Points, in no order, along strands that fork, close into loops and pass close to each other.
Two points are linked if the straight distance between their rows is under 73.5. Some points are linked to none.
Vovu: [ -5   6  -3   3 -29  29 -13 -29   2  11  22 -39   5   6   4  30  17   2
  -8  18   1  14 -15   6   2 -19   1  -2  19   4 -13 -19   9   4  52  -4
   0  25 -39   0  26  10  -2 -17   0]
Lomag: [-12  20 -13 -15 -32  35   3  10 -15   3  22 -28  -2  -4  29  28  11  24
   8 -12   9  35 -40 -34 -18  -7  13  18   5  22 -18  18   2  21 -17  23
 -10  10  11  -4 -19 -24  13 -15 -18]
rara: [ -9   0  11 -18  28  -7 -20 -35   7   1 -11 -17  -9   0 -19  -2  -3  24
   4  29   4 -11  -6  15 -36  -1  -7 -17   6 -13   4 -13   4  -5  29 -24
  -2   4 -18  11  22   1 -17  -1  28]
poz: [ 10   2   6 -27  11 -26   5  15  -3  -3   8  15 -25   8  16 -13  -7 -15
  12 -14  16  15  20  -1  11  18   2   7  -7   8   5  12 -19   8 -29   5
   2   2   2  13  -6 -16 -12  26  10]
mozo: [ 24  -2  -9  31 -45  26  16  23 -32   5 -14  12  19   2  -6  15  -2 -15
   1 -36 -16  25 -20 -15  24   1 -19  13 -15  -1  -6  41 -14  20 -27  50
   6 -13  22  -9 -20  -1  30  18 -32]
dek: [ -5  -5 -11  12 -11  24  -1 -17 -12  34   3  -8  10 -13 -18   4  26 -15
  19  26  14   0   1  -1  12 -50 -16 -17   6   6  18  -2  14  -2  37 -15
  24  19   2  10   8  30 -13 -10   3]
gosad: [-28  -3  -9 -15  23 -14   0   4  13 -11  10 -11  -8  -8  25   5  -9  38
  10  13   1 -21  -9   1 -28   7  12  -9  -3  10   2 -20  19 -27  -7 -13
 -13  -9   2   0 -19 -15  14 -12   4]
vapop: [ 13  -1   1  39 -26  28   8   5 -19  36 -20  20  45  -1 -29  -2   0 -16
   4  -2 -17   7 -10  -2  34 -42 -15  -2 -12  -7  15  20  13  -3   0  27
  15  -4  30  -3 -17  27  16   6 -37]
kele: [-25 -17  -1   0  26 -18  -2  21  17 -30   8  -5  -4 -10  44   0  -5  30
 -18  -3 -17 -25  -8  -9 -14  13  14  -3   2   8  -8 -23  18 -27   2  -7
 -24  -9  -8  -9 -11 -12  21 -22  -3]
rut: [  1   3  17   3 -14  17  -9 -31  -9 -14  -1 -40 -17   9 -13  20  -3  19
   2   3   4  18 -22   4 -25  23  -7 -10  13  -8 -22   6 -26  13  26   4
   5   2 -33   1  29  -3   3  -4  24]
vum: [ 23   8  -1  32 -22  15  15   9 -21   7 -36  18  30  10 -38 -10 -15  11
   5  -7 -23   1 -14  -7  19  11 -34   9 -26 -18  -6  32 -18  13 -22  45
 -12 -17  16  -7 -11   4  23  25 -27]
Fafab: [ -5  -1   3 -11  24   0 -12 -27   1  13 -11  -3 -12   2 -23  -8   7  11
  13  27  11  -9   0  10 -15 -19  -9 -14  -1  -8  17  -9   9  -5  18 -25
  13   6   0  10   9   6 -13  -3  15]
zatan: [ 26 -17 -22  16 -12  -7   0   2  11  -1   9   0   1 -10  11   9  20 -28
 -31 -20   4  -5  36  24  37   6   8  24   0 -20  -6  -8 -27   9  23   3
   6  23 -24  -5  34  17  -6  -5   3]
Dopu: [ 12  -3  13 -14 -14  -3  13  -6 -19  33   0  15 -19  24 -19  -5   5 -53
  22 -14  17  47  23  16  41   0 -16  13  -1  19  25  15 -36  15   6  -5
  30   2  16  40  11   1 -24  30  19]
pulu: [-19  24  -5  -9 -20  16  16  28 -16  16  31  -3   5  -9  46   8  -1 -11
   8 -37   7  28 -10 -42  22 -14  20   8  15  28  -2  16  19  -2 -30  16
   0   6  28 -11 -39 -17  16 -22 -25]
lakol: [ -9  -3  -3  -9  12  -4   7  11   4  25  11   7   5  -6  13  -5  11 -21
  13  10   9  -8  18  -4  31 -32  -5 -10   9   9  18 -14  17 -20  14 -26
  20   5  15   1 -28   9 -13 -13 -12]
kop: [ 21  -8  -4  12   9 -25   1  31  20 -29   4  18  -1  -7  32 -10  -5 -33
 -44 -34 -25 -13  24   1  27  16   7  22   0 -15 -16  -9   0   0 -10  -1
 -14  -6 -10 -26   9   4  -3  -7  -4]
Guno: [  2 -17 -18  12   7 -11  -7   5  13 -24  13   1   7 -13  34  -3  -4   2
 -41 -22 -16 -15  18  13  -2  14  17  15  -2  -6 -23 -21  -3  -3  15   3
 -17   5 -36  -3  36   2  -3  -8  -1]
zezot: [ -2 -13 -10  -2   4 -11 -17 -24  13  16  30 -13  -6  -7  12  10  13 -16
 -11  12   3 -20  31  20  15 -21   6   2  18   8   1 -31  -4  -5  43 -19
  10  25 -32  10  26  10 -17 -15   7]
Momu: [ -1  13  15 -22 -10   5  -6 -26  -3  -6   8 -32 -24  12  -8   9 -10   8
  17   5  13  16 -18  -2 -20  24  -3  -1  13   2 -11   7 -30  16  10   1
   3   7 -12  18  19 -13  -1   5  24]
Gezev: [ 22  -8  -5  15  -7 -16  12  37   5 -23   2  27   6  -2  14  -5 -10 -39
 -49 -37 -29 -13  19   1  25  15  -3  22  -4 -17 -18   8 -12   8 -26  16
  -6  -6  -1 -29  11  15   1  13  -5]
sep: [ -5   2 -19  -3 -11  -6   0  24   9 -13  27  -9   1  -8  51   6  -2  -5
 -22 -33   1   3   1 -11  10  11  22  16   9   7 -23  -4   2  -1 -17  13
 -17  11  -3 -16   5 -14  16 -17 -11]
venov: [-13 -18 -12   2  20 -22  -9  13  19 -37  15  -4   7 -11  49  -6 -12  10
 -29 -16 -18 -18   9   3 -11  27  21  12  -1   5 -16 -23   3 -19   7  -7
 -29  -4 -30  -8  12  -9   3 -13   4]
sesel: [  6  -8 -11  24 -15  24  -4 -29 -15  21 -15  -9  18   2 -44   4  12   2
  22  32   7   1  -7   1   1 -26 -25 -23  -9 -11  15   4   3  -1  37  -2
  20  16   0   1  11  23  -2  -6   7]
talud: [  9   0   1  -5  -1  -5   7  25 -14   2  -6  20 -16   7   5  -9 -13 -12
   5 -22   5  10  12  -4  13   5 -11   8  -9  -4  -3  21 -10  16 -32   9
   5  -8  11  11  -6  -3  -6  30   1]
sudo: [-21   5  14 -48  34 -18  10  -6   6   9  -3   9 -14   5 -19 -24  -1   5
  42  21  23   4  15   9   2   5  25  -1  -9  24  39  -7   6 -28   7 -29
   0 -14  24  25 -36 -16  -9  -1  17]
vevos: [  9   5  19 -22 -14  -5  10 -19  -9  25  19  -4 -26  16 -12   0   6 -54
  26 -17  18  50  16   8  40   8  -5  13  17  32  13  22 -43  13  23  -6
  27  13  10  34  10   2 -18  11  22]
tos: [ 20  -7   5   1 -23  -7   8  17 -22  36 -11  29  -6  18 -15   0   0 -42
  16 -10   5  29  28   8  44  -6 -19  13 -16   4  25  18 -26   9  -8   9
  27 -13  20  28   4   8 -18  40   5]
vetop: [ -6  -1  -4 -25   1 -31   6   6   3  12  40   1 -13   9  30   1   0 -33
  17  -7  16  13  30  -6  31  12  21   9   9  23  11   5 -18 -14  -7  -3
  11   7   6   8 -19  -8  -6  -1  12]
zup: [ 20   3   4  -2 -26   1  11  22 -23  17 -11  25  -8   7  -9  -7 -15 -19
  17 -25  11  23  17  -4  23   5 -13  19 -11   9  11  25 -13  20 -27  17
  18 -19  23  20  -5   0  -5  36   2]
kudo: [-24  32  18 -29 -16  13 -10 -42  14  10  16 -43 -19  16 -29   8 -12  24
  28  28  21  13 -31 -27 -42  -3   3  -8  14  13 -13  -4  17  -3  31 -27
 -17  -5   2  25  -1  -6  -1 -14  17]
kiv: [ 25 -21 -24  35 -21  24  10   8 -23  -8  -9  -5   8   4  -6  10  15  -6
 -14 -15  -4   8 -10   1   3   9 -14   1  -8 -16 -15  12 -19  17  -2  29
   6   7 -13 -17  17   7  20   5  -7]
Vulu: [-10   0 -10 -18   7  -7  -8 -16   9  17  37 -17 -12   1  13   9  11 -17
  12  14  16  -4  18  12  15 -15   0   1  17  17   4 -16 -12  -9  21 -15
   7  23 -10   2   3   7  -7 -12   6]
zetiv: [-13  14  -5  -6  -3  17   1  -5  -6  16   7 -14  -2   4  -1   2   7   8
  18   1  20   9 -11 -11  -4 -23  -5  -6   8   9   7   2   9   8   2  -8
   9   8  14   6  -9   3  -3  -3  -8]
mogik: [-22  18  20 -29  11  -2 -17 -41  15   7  -2 -30 -14  12 -35   1 -16  28
  24  31  12   4 -18  -6 -38   1   4 -18   7  -1  -1  -7   5  -2  26 -31
  -9  -4  -4  20  13  -6  -5  -2  23]
Rik: [ -8  -9 -19   1 -10  -3 -15 -26  23   0  28 -19   7  -7  22  14   5   6
 -27  -6   0 -14  24  21  15   0  19   8  11   7 -12 -27  -1  -8  46  -3
  -6  12 -47   7  40   6  -6 -18   2]
vete: [-15  13   9 -29  30  11  -5 -27  21   9 -19   2  -7   2 -30 -30  11  27
  32  46  15 -10  -5   8 -26  -1  16 -13   1   9  20 -14  24 -17   5 -41
   9  -8  17  12 -13 -14 -20  -8  10]
pipu: [ 12   1  26 -12  22 -27  -2 -10 -16 -22 -26  -2 -24   7 -35 -14  -4   0
   0   6   6  10   4  12 -30  36  -9   0 -12 -24   7   9 -36  20  -6  -6
 -18   0 -23  12  24   7 -23  37  36]
Ponav: [  4 -32  -7  37  -6   8 -10  12  -7 -20 -12   2  36 -11  -8   5   5  -9
 -57 -25 -37 -14  -6  -3   3 -15   0  -3  -6 -11 -21 -14  21   4   8  20
 -19   7 -11 -25  22  14  14 -12 -18]
pugo: [  0   0   0  20   1  15   3   9   6  19 -25  27  23  -6 -24 -12   3  -4
   3  17  -5 -20  -4   6   9 -34  -1 -19  -7 -11  16   9  28  -7  -5  -5
  15 -18  30  -4 -21  21  -5  -4 -32]
zovun: [ 18   1  36  -4   9 -26   4 -20 -17 -20 -25  -7 -32  15 -55 -10  -3 -11
   9   9   6  17  -4  10 -26  40  -9   1   2 -16   5  16 -42  23  18  -8
  -7  -2 -18  22  36  -5  -8  24  48]
tunu: [ -5  -3  -8   0  12  -7 -13  -4   0  -5  11 -16  -6  -1  23   6  -5  12
 -13   1   0  -9  -2   5 -14   0   1  -3   7  -2 -12 -18  -2   3   0   0
  -8  13 -18  -6  16  -2  -1   3   0]
zaz: [  8   5   4  14  20  -1  -2   4   8 -13 -45  27   8  -2 -32 -19 -10  26
   2  27 -10 -25 -10  18 -33   9  -2 -10 -20 -22   6   5  18  -3 -32  -2
  -9 -24  15  -1  -4   5 -12  22  -3]
zut: [  8  18   2   5  19  11   2  14  10 -18 -38  29  -4  -2 -16 -21 -11  32
   9   8  -5 -18 -12   5 -30   6   6  -1 -13 -11   3   8  23   7 -44  -3
 -10 -34  27  -3 -25 -14  -3  21 -11]
zur: [ 17  -8  -8  32   4   7   7   6 -22 -11 -32   7   9   0 -27  -5 -13  19
  -9  -1 -12 -11 -13  -2 -25  21 -19  -5 -21 -29  -6  15  -2  15 -20  23
 -12  -7   1 -14   5  11  12  26   0]
sileb: [-25   1   1 -38   2 -29  18   4  -2  11  22   7 -15   6  21   0  -5 -17
  32   1  22  13  25  -8  17  18  17  11  -1  29  21  10  -6 -21 -15  -8
   9  -2  21  13 -34 -17  -4   2  11]
fudan: [  0  -4 -10 -15  -2 -20   4  21   6  -2  30  -4  -9  -2  39  -3  -3 -11
   3 -15   8  -3  15  -4  15  13  10   8  12   8  -8  -2 -10  -2 -16   1
   1  12   1  -5  -7 -12   5  -1  -4]
lem: [ -2  -3   1   3  16  -8   6  25   7  -9  -2  10   1  -4  19  -2  -5   3
   0  -9  -5  -9   1  -3   5 -14   0  -5  -2  -4   2  -4  13  -7 -15  -5
   5  -6  10 -11 -17  -9   1  -1 -15]
fidav: [ 11  -3   1  28 -21  12   5  14 -11  12 -18  21  37   2 -16   3  -4 -14
 -15  -7 -20  -8  -9  -6  27 -35 -21  -5 -16 -13   1  16  10   5 -13  27
   3  -8  19 -14 -12  22  17  -2 -35]
Nel: [ 30  24   1  30 -37  28   5   3 -27   3 -47  21  32   6 -41 -15 -14  27
  21  -8 -18   4 -21 -13   0  17 -21  17 -31  -7   3  28  -8  18 -30  41
  -8 -35  26   0 -21 -12  25  33 -25]
gakot: [ 10 -22   0  14  21 -15  -5  16   4  21  -5  30   7  -8   1  -1  11 -24
 -13  14 -11 -32  21  14  27 -33 -10 -15  -2 -14  14 -11  14 -11  21 -19
  13   2   5   2  -5  22 -15 -17 -14]
gugib: [-26   6  -3 -33  -8 -21  23  24  -2 -10  24   9 -16   1  42   7 -18   3
  26 -18  21   5   5 -26   4  26  24   4   3  29   7   6   4 -16 -40   7
  -2 -11  35   4 -50 -33  19  -4   7]
gop: [-17  19  20 -15 -20  25  -4 -37   0   9  15 -38 -11  15 -24  15   4  10
  21  25  12  16 -27 -14 -21 -12 -12  -5  17  11 -11  -2  -1   5  39 -19
   2  11 -12  12   5   5  -4 -16  12]
Fegeg: [ 15 -11  -7  11 -16  17   3  -7 -17  -3   0 -12   0   3  -7  14  12 -12
  -2  -4   8  10  -2  11   9   6 -16   0   5  -4  -7   6 -30  16   8   9
  22  16 -18  -3  24   7   0   6   6]
mumal: [ -2  25   3 -18  10  28  -8 -21   1  -4 -25   5  -9   4 -28 -30  -3  39
  36  16  15  -3 -26 -14 -45   6  14  -1   0  11   6  -7  30  10 -23 -20
   7 -17  21  16 -14 -34  -2  12   4]
kar: [-10 -17  -1  -8  24 -27  -5   1  12  -5  14  -2  -9  -2  26   3   3   3
  -5  12  -6 -21  15  14   1  -5   3  -2   2   1   9 -25   5 -16  12 -15
   0   4 -21  -3   1  -3  -7 -11   8]
bib: [  4   4  -4 -26  -3 -35  -9 -21  24  -5  36 -17 -24   6  17   7   3 -23
  -6 -13  13   6  27  31   6  41  21  17  18   9  -7  -1 -48   3  12  -7
 -12  17 -22  13  27   8 -14   5  24]
zud: [ 17  -5  13  -4  26 -28  -7  -4  -6 -16  -8   0 -21   9  -8 -13   0 -18
 -14   6   6   2  22  21 -12  32   0   8  -6 -16   2  -1 -33  13  -8  -7
 -15  11 -32   8  21  13 -24  27  30]
Ked: [-13  12  -7   4 -13  13   7  29  -5   5  20  -7   8 -10  39  11   5  -7
 -11 -24  -4  17 -16 -32  11 -29  16   5  18  19  -6   7  27  -1 -18  13
  -6  11  15 -21 -23 -17  18 -27 -33]
Vot: [ -3  11  10  -4  26  -2   8  23  15 -12 -19  12  -7  -8   8 -10  -8  24
  14   1  -5 -16  -2  -4 -13  -2   8  -3  -8  -4  12  -1  26 -16 -31 -14
  -5 -24  22  -3 -33 -16   4   1 -10]
zubup: [-15  13  -9 -15 -15  -9  13  26  -4  -7  33   1   0  -2  55  15 -10  -6
  11 -27   8  10   0 -31   9  17  28   8  13  24  -8   6  12 -10 -32  14
  -1  -1  24 -15 -36 -22  21 -21  -7]
rozun: [-18 -10  -1 -31  11 -35  -5 -11  12   1  31 -10 -17   4  19   6   4 -12
   4  14   8 -12  25  18   3  12  13   3   9  19   5 -17 -15 -22   7 -20
  -1  14 -16   4  -3  -6 -12 -11  16]
mopi: [  1  14 -11   7 -20  35   5  13 -21  -2   3 -13   3  -4   7  15   8  19
   5 -12  12  19 -29 -22 -12 -12  -2   5   2   8  -8  15   3  24 -17  17
   3   7   5  -6  -5  -8  15  -6 -16]
kir: [-18  21  -5 -20 -14  16   9  -3  -7  15  29 -15  -5   2  19   7  -2   6
  24  -7  25  24 -10 -23  -2 -10   4   3   9  23   1   8  10   4 -11   4
  -1   5  13   8 -21  -8   5  -2 -16]
zozur: [ 28 -11 -13  26 -15  -1  20  30 -13 -13  -4  18   9   1   1  -4   0 -20
 -31 -28 -19  -2  10  -2  18  25 -13  19  -6 -19 -21  18 -27  19 -27  29
  -9   1  -7 -19  15  15   7  19  -5]
fam: [ -4  19  15 -28  24  14  -6 -13   9  -2 -30  21  -7   6 -32 -36   1  23
  34  31   8  -4  -7   8 -33   8  21 -10  -7  11  23 -11  22  -5 -16 -27
   9 -24  21  17 -24 -33 -16  10   7]
bet: [  1   2 -12  20 -11  25  -1   2 -19  10  -8  -2  10   1 -11   7   9   7
  10   0  14  12 -18  -8  -5 -19 -14  -6   0  -6  -2  13   4  15  -9   6
  10   5   7  -1   0   4   8  -2  -8]
sadid: [  6 -13   2   0  16 -34   6  32  26 -32   8  14  -7  -6  39  -7   0 -22
 -33 -24 -27 -24  20  -9  32  20  15  18   0   5  -4 -20   6 -22   0  -6
 -16  -7 -11 -25 -11  -8   3 -28   5]
Devag: [-32  15   3 -29  19   0  -3 -27  21  12  11 -16  -5   0 -10  -2   4  33
  31  40  17  -8  -7   2 -22 -13   7 -20   7   9  12 -20  29 -20  22 -31
   1  -3   7   8 -17  -9  -6 -21   7]
Durev: [-10   5  -4 -26 -19 -22 -12 -28  20  -2  36 -29 -19  12  15  14  -5  -9
 -11   2  10   0   9  22  -9  29  18   4  23  13 -17  -6 -25  -1  17  -2
 -16  16 -17  12  23  -2  -4  -5  21]
Pasu: [ -7 -24   3  12  38  -8  -7   3  16 -11 -15   6   6 -14   5   0   2  30
 -10  18 -13 -24   0  13 -26 -11  -4 -25  -6 -16   2 -26  25 -13  13 -15
  -1  -8 -13  -1  11   7  -7  -9   3]
Napo: [-19  -5  -4   4  19   5 -16 -16  14   5   1 -16  15  -9  11   8   3  38
 -10  29  -5 -14 -13   6 -29 -17   2 -24   1  -1   1 -30  31 -11  27 -13
  -3   3 -23   1  14   3  -1 -15   2]
Tiko: [  7   1  12 -21  27 -34 -12 -18   1 -12   9 -10 -34  10  -3   0  -3 -25
  -1   0   8   7  23  24  -9  25   9   9   9   0  -1   0 -44   8   2  -4
 -15  13 -26  18  28   5 -17  17  28]
baki: [  2 -26  -9  29   8  -1  -6  12   2 -25  -4   6  13 -13  16  -4  -5   0
 -45 -20 -28 -11   4   0 -11   0   4   4  -2 -11 -24 -17  12   1   4   8
 -14   2 -24 -17  26   9   3  -6  -5]
Barom: [-19  23 -15 -24 -33  16   6   6  -7   9  49 -23  -4  -1  38  19   9  10
  10  -5  13  28 -18 -25  -6   0  15  11  18  27 -11   8  10   8 -17  17
 -10  12  12  -1 -22 -15  13 -11 -17]
sagi: [  5   4  12   6  10  -1   2  18  20  -1 -33  43  11 -10 -19 -16  -2  -2
  -4  22 -23 -31   2  16   7 -16  -3 -10 -15 -11  13   9  22 -21 -20 -10
   5 -38  28  -6 -30   8  -8   3 -18]
medib: [  8  10   2 -17 -22   9   9  -7 -13  17  22  -4 -20  15  13   2   6 -33
  22 -26  21  46  12   0  34  14  -5  13  13  23   2  22 -39  15  -5   8
  27  13  13  25   4  -8  -9  20   9]
fubu: [ -4  -9  16  19  -7  -1   1   9  11   0 -13  40  34  -2  -8  -4   1 -21
 -33 -14 -32 -15  -8  -8  22 -38 -13  -7 -14 -10   1   8  28  -7 -10  16
   4 -15  21 -27 -18  17  13 -11 -32]
voz: [ 25   3  -6  47  -8  19   4   6 -15   3 -39   7  42  -4 -40  -6  -6  16
  -5   7 -33  -1 -22  -8   3   0 -27  -4 -24 -31  -6  19  -2   3 -12  47
 -22 -13   9 -19  -8   5  23   6 -30]
lugul: [  2 -10   1   6  29  -5  -8  -4  12   5 -23  19   5  -7 -22  -6   5  13
   7  29   2 -23   4  16 -18 -12  -5 -18  -8 -22  12  -7  18  -8   2 -18
   4  -2   4   4  -2  12 -16  -2   0]
dig: [  1  -1  19  11   7  -5  10  20  34  -9 -20  42  16  -9  -5  -9  -1  -6
 -24   2 -31 -25  -9  -3  16 -30 -11 -11 -17 -14  10   8  32 -25 -19   2
   3 -32  24 -26 -25   9   3  -8 -17]
zekip: [ 22 -12  22  16  -5  -8  -2 -33 -25 -14 -26  -9 -11   9 -55  -1  -1  -9
  10  15  -4   8  -5  18 -18  40 -26 -17  -3 -22   1  18 -41  10  36  -5
   9   1 -24   2  33   1  -3  13  43]
Kel: [-24   3  -1 -22  25  -2   6   1  17  -1   4  -6  -6  -8   5  -5   5  31
  28  26   8 -14  -4   3 -12  -7  11 -18   1  11  16 -16  23 -31   2 -25
   3  -6  15  -6 -29 -13   6 -20  -1]
Meve: [  0  -5   8   4  -2  10 -20 -35  -7  13 -22 -11   2   3 -46  -1  11   1
  15  28  11  -3  -6   7 -11 -15 -21 -22   0 -18  17   2  -4   7  33 -21
  19  12  -6  13  24  18 -12   6  25]
vifu: [ 11  -4  -7  16   3  -4   8  25  -7 -14  -6  10  -5  -5  13   1  -6   1
 -22 -19 -10  -5  -1  -5 -10  18  -7   5  -4 -14 -19   4  -2  16 -29  15
  -9  -1  -6 -16   9   9   4  16  -3]
bigi: [  0 -12  17   2  14 -19   6  34  17 -22   1  21   1  -6  27  -7   2 -23
 -26 -21 -23 -17   3 -14  27  -9   0   0  -1  -1  -1 -11  17 -17  -9  -5
   2 -11   5 -26 -21  -2   7 -22 -11]
zamel: [ 15   8   6 -26  -4 -15  -2  -1   0   6  23  -1 -21  13   5 -11   2 -28
  18 -14  15  23  14   8  19  20   3  12  11  16   2  16 -40  13 -16   5
   8  11   3  15   5  -6 -14  20  17]
Bire: [ 10   1   1  42   2   7   4   4  -6  -9 -36  17  33  -4 -32  -6 -16  24
 -17   4 -32 -20 -16  -6 -17  15 -22   0 -28 -33 -10  13   5   6 -19  35
 -27 -12   8 -20  -2  16  21  17 -22]
bep: [-10   6   8 -31  -1 -14  -9 -27   8  -2  25 -24 -30  10   6  10  -8   0
  12   4  14   0   0   5 -20  14   5  -2  18  12  -9   2 -27   1  13  -7
  -8  17 -10  14  10  -4  -4   2  17]
Geziz: [  2 -24   3   1  38 -28 -10  11  14   8  -1  20  -8 -13   9  -5   9 -14
  -8  19  -7 -29  28  19  18 -16  -5 -12  -6  -8  19 -25   8 -13  26 -25
   9   5  -8   3  -4  11 -18 -22   1]
fimo: [-24   8   1  -7   2  19 -13 -28   2   9   6 -30   0   3  -7  14   4  31
   4  25  10   4 -21  -7 -30 -18  -4 -17  11   4  -3 -17  20   3  21 -13
  -1   9 -16   2  13   3  -1 -10   4]
gozi: [  1  -2 -10  10 -10  17  -2 -12 -14  -6   0 -25   0   0   0  19   0  18
 -10   5   1   7 -19  -5 -19   6  -6  -8   2  -8 -11  -2  -7  13   6  12
   1   9 -27  -5  21  -2   5   2  12]
Repad: [  2  -6   3   6   1  -7   7  22   2  18  -2  24  20  -7   6  -1   8 -31
 -13  -3 -10 -15  14  -5  38 -44  -5  -9   9  -2  14  -3  19 -14   8  -7
  21  -2  17 -12 -17  14  -1 -13 -19]
numo: [  6  -6  16  11  -8   8 -10 -32 -19 -21 -24 -25  -5   3 -38  10   0  17
   7   9   1  11 -18   5 -35  30 -20 -18  -2 -12  -4  14 -25   8  28  -4
   7  -2 -29  -2  31  -3   7   9  37]
Sepiv: [ -9  24   1 -15   3  20  -2 -17   4   4  -6 -12  -8  -1 -15 -10   2  29
  33  12  26  11 -13 -12 -22 -12   1  -1  -1   7   8  -2  20   1  -9 -17
   5  -7  14   9 -13 -14  -6   4  -3]
Mipes: [ -8  -5  -1   9  -6   2   2  28   4 -12  14   4  18  -9  36   6  11 -23
 -38 -35 -16   1  -6 -21  23 -27  13   0   9  15 -12 -10  29  -1  -8  12
  -3   3  12 -35  -7 -11  13 -33 -24]
lof: [ 19  20  -4  28 -17  31  -6   2 -18  -8 -45  21  16  -2 -32 -17 -20  38
  11  -4  -4  -9 -25 -13 -28  10  -1   8 -24 -10   0  22  11  24 -46  19
 -11 -27  25   3 -23 -13  16  32 -19]
furav: [-25  13  11 -32  11 -13  18  19   2   0   3  11 -12   1  18  -4 -17   8
  37  -5  16   4  12 -17  10  15  20   6  -3  21  20   2  12 -26 -33  -9
   3 -15  33   7 -51 -20   8  -3  -2]
renod: [ 17 -24 -21  44 -15  17  -2   6 -22  -4 -11  -3  27  -8 -14   9   7  -3
 -31  -3 -23  -9 -11   1   2  -3  -7   1  -8 -12 -16  -1  -2   5  11  33
  -6   7 -17 -25  21  12  19 -10 -13]
Puv: [ 14  -2   3  16  16  -2  -3   2  -7 -13 -35  16   5   4 -33 -11 -16  26
  -3  16  -3 -13  -6   5 -39  21 -13   3 -24 -34   1  14  -2  13 -21   5
 -18 -11   2   0   4   7  -5  30  15]
tuk: [  6  -8 -18   9 -11   3  -2  -5  14 -17  13 -16   3  -9  32   9   4   3
 -33 -25   1   5  17  21   6  24  15  23   5  -7 -23 -14 -23   5  13  12
  -9  16 -40  -2  42   3  -1   0   6]
dafal: [ -2  -7 -12  14  -4  10   1  24   5 -24   9 -10  15 -15  43   8  -2  -2
 -44 -42 -20   8  -7 -17   3  -7  24  17   9   5 -25 -12  16   4  -8  18
 -21   5  -6 -28  17 -15  16 -22 -21]
Lipus: [ -1   1 -11  -1 -29   1  -9 -19  20  -4  28 -30   4   1  20  23   3  12
 -25 -11   4  15   4  24   3  15  22  18  15   4 -27 -15 -22   0  37   6
 -10  17 -42   8  41   6   6 -13   6]
Voru: [ 11  -7  -8  27  -7  18  -4  -1  -9  33 -17  16  28   2 -30  -2   6 -12
   5  19   1  -9   0   3  30 -42 -12 -14  -4 -12  13   5  15  -3  15   5
  21   3  23   3  -9  33  -4  -4 -22]
sugom: [-15  -5  -7   0   9   9  -3  -8   0  30  13  -4  10 -12   4   3  17 -13
   7  23  12  -6   8   2  18 -45 -11 -14  10  10  17 -21  22  -9  28 -25
  16  18  -1   5  -3  20 -15 -20 -12]

How many points has the smallest loop of links through each point below? Write 0 if it is on no loop.
zup => 8
Momu => 11
zubup => 11
fimo => 9
dig => 7
kar => 15
zetiv => 6

A piece is two or more points that can be reached from each other along the links. Count, over all rows, the pieces, the separate loops (a circle has one, a figure eight two, a Y none), the forks (points with three links) and the tips (points with one).
pieces => 5
loops => 7
forks => 6
tips => 2
